Points on a hilly landscape, in no order, each with its height.
From any point a ball takes the steepest step (drop divided by distance) to one of its 5 nearest points. It stops when none of these is lower. Distance is the straight distance between rows; heights are no part of it.
Somol (h 557): [112 136 134 172 106  92 134 125 102  83 120]
Tiram (h 64): [ 97 152 112 120 171  54 117 178 136 131 177]
tob (h 386): [117 148 148 146 124  90 119 127 102 116 160]
zefo (h 230): [124 156 158 130 133  93 104 131 133 141 192]
lero (h 257): [113 162 145 145 139  77 108 133 107 119 177]
Kura (h 279): [155  91 139 133  88 132 128  99 107 108 118]
fiva (h 568): [151  98 106  97 128 176 143 114 117 136 116]
rekap (h 228): [ 79 136 131 184  94  98 139 148 117  78  72]
Ris (h 245): [136 144 177 109 137 110 103 132 156 180 187]
sek (h 775): [150 116 134  92 127 173 141 108 115 144 133]
dezo (h 436): [153 118  82  91 146 181 148 118 135 141 107]
Dize (h 416): [146  83  40 138 139 159 125 134 143 133  80]
sove (h 458): [148 134 156 125 110 122 117 102 106 130 158]
veg (h 357): [145 127 155 123 101 125 132  98 104 120 143]
Bem (h 197): [105 161 126 126 153  59 113 154 130 129 186]
zemef (h 476): [ 65 142 117 177 123  89 139 150  92 106  97]
liru (h 609): [166  66  95 115  99 158 133 119 126 133  86]
Luga (h 229): [136 146 172 116 143  85  97 139 166 163 191]
Tur (h 250): [ 75 153 106 143 154  66 118 160  97 124 150]
Latal (h 346): [165  85 135 138  87 133 135 107 115 113 102]
roba (h 227): [130 156 169 113 141  82  97 132 145 151 189]
Nimup (h 374): [105 128 138 189  92  97 143 127 109  75  89]
Rotip (h 294): [129 173 132  94 187 193 140 138 189 140 119]
mazu (h 403): [141  92 135 162  71 108 131 113 127  84  88]
lom (h 442): [159  78  69 115 122 161 138 126 124 136  86]
nokib (h 246): [ 99 153 104 114 170  48 123 186 142 131 171]
mogov (h 468): [146  86 134 165  69 105 125 133 143  75  66]
Zufi (h 181): [119 168 158 102 181 181 140 143 183 185 136]
lese (h 210): [143 149 107  83 170 191 148 123 156 132 125]
sib (h 604): [121 150 179 100 157 146 115 131 176 206 167]
latu (h 480): [126 134 145 168  92 102 128 109 107  87 125]
tos (h 626): [ 96 148 128 168 116  84 129 130  92  97 129]
zusu (h 509): [156  54 116 144  71 129 121 125 139 110  74]
salu (h 399): [149 104  57 102 157 178 140 126 146 126  98]
futi (h 908): [143 141 162  93 133 156 119 111 128 164 158]
Nak (h 507): [124 112 142 165  82 103 138 125 112  72  97]
kazer (h 240): [109 180 152 111 202 192 143 144 203 159 122]
bulis (h 297): [127 152 161  88 151 178 127 130 147 178 148]
ruf (h 424): [155 105 142 114 108 153 139 101 106 131 134]
zosuv (h 390): [140 141 163 114 119 117 113 110 115 143 169]
Tovem (h 321): [148 116 154 131 100 124 124  99 103 110 140]
renu (h 446): [ 71 135 129 176  88 111 144 165 132  80  38]
sege (h 799): [149  53  83 129  99 153 121 129 127 136  74]
veni (h 711): [168  77 109 113 107 162 141 109 114 133 108]
kob (h 620): [143 132 145  87 140 180 135 117 122 153 147]
zoni (h 406): [152  84 139 158  74 118 127 118 125  95  91]
Susam (h 508): [135 141 171 101 131 136 114 117 137 169 167]
ful (h 258): [141 119 153 148  93 110 128 104 102 104 139]
kub (h 776): [ 92 155 126 156 135  77 123 137  97 107 146]
Botu (h 578): [124 148 175  95 154 163 111 128 166 193 167]
dula (h 362): [ 78 138 127 179 110  92 138 145  95  92  98]
Pobus (h 232): [117 186 150 104 198 191 140 142 197 151 130]
fisek (h 221): [120 153 153 124 152  60 103 156 159 147 190]
Laf (h 405): [150  85  50 117 147 171 133 132 141 134  85]
lono (h 304): [126 144 152 134 121  97 108 108 108 124 168]
vube (h 152): [135 158 148  86 159 191 134 123 156 171 138]
memis (h 345): [145 133 106  83 160 191 148 120 139 142 116]
nipi (h 669): [164  54  73 129 114 160 124 129 135 152  77]
fiker (h 259): [141 136 131  84 155 185 141 123 137 154 132]
neka (h 86): [128 160 130  92 174 190 147 122 157 157 124]
nas (h 309): [143 147  87  89 175 190 142 125 151 125 116]
vilet (h 404): [130 149 185  96 154 132 107 133 160 193 176]
did (h 193): [ 85 147 103 124 165  56 126 175 116 136 171]
niv (h 407): [127 119 143 171  89  97 141 113 104  77 113]
vodop (h 569): [105 150 137 159 127  85 124 123  99  99 150]
Dis (h 274): [ 72 150  96 150 147  70 122 163  94 134 141]
beke (h 355): [104 115 134 181  80 103 131 141 129  65  64]
Lut (h 225): [ 85 159 108 135 157  65 116 169 108 129 159]
botad (h 697): [ 76 151 114 179 126  88 130 145  89 104 122]
Befi (h 445): [146  69  41 140 135 162 121 136 142 151  81]
dafal (h 253): [139 153 140  83 149 185 133 123 144 160 135]
pilov (h 454): [160  67 125 140  70 125 128 112 127 111  80]
Nar (h 239): [137 146 169 110 133 108 103 121 134 154 186]
fadar (h 554): [ 72 148 113 165 131  86 133 149  87 115 121]
Sur (h 82): [110 143 137 166 110  89 129 117  93  96 137]
Nomol (h 545): [152 120 105  86 139 185 144 111 124 147 115]
kulu (h 333): [156  97 139 118  94 142 136 101 104 126 118]
gukem (h 267): [145 101 142 156  76 108 132 106 112  89 103]
Meti (h 237): [122 152 156 130 130  96 106 121 121 135 182]
Nofeg (h 441): [125 137 147 152 106  98 126 113 108 102 149]
varer (h 271): [138 162 110  87 185 189 150 128 169 129 123]
bagol (h 492): [147  70  47 135 116 168 123 133 138 147  78]
gatam (h 391): [145 125  63 101 165 180 142 127 147 118  99]
dosir (h 141): [147 109 144 152  88 107 135 105 106  94 116]

Where does a ball stop that starts at each point below?
botad | rekap
lono | Tiram
zemef | rekap
nipi | neka
roba | Tiram
sege | neka
liru | neka
zoni | dosir
gatam | neka
sove | dosir
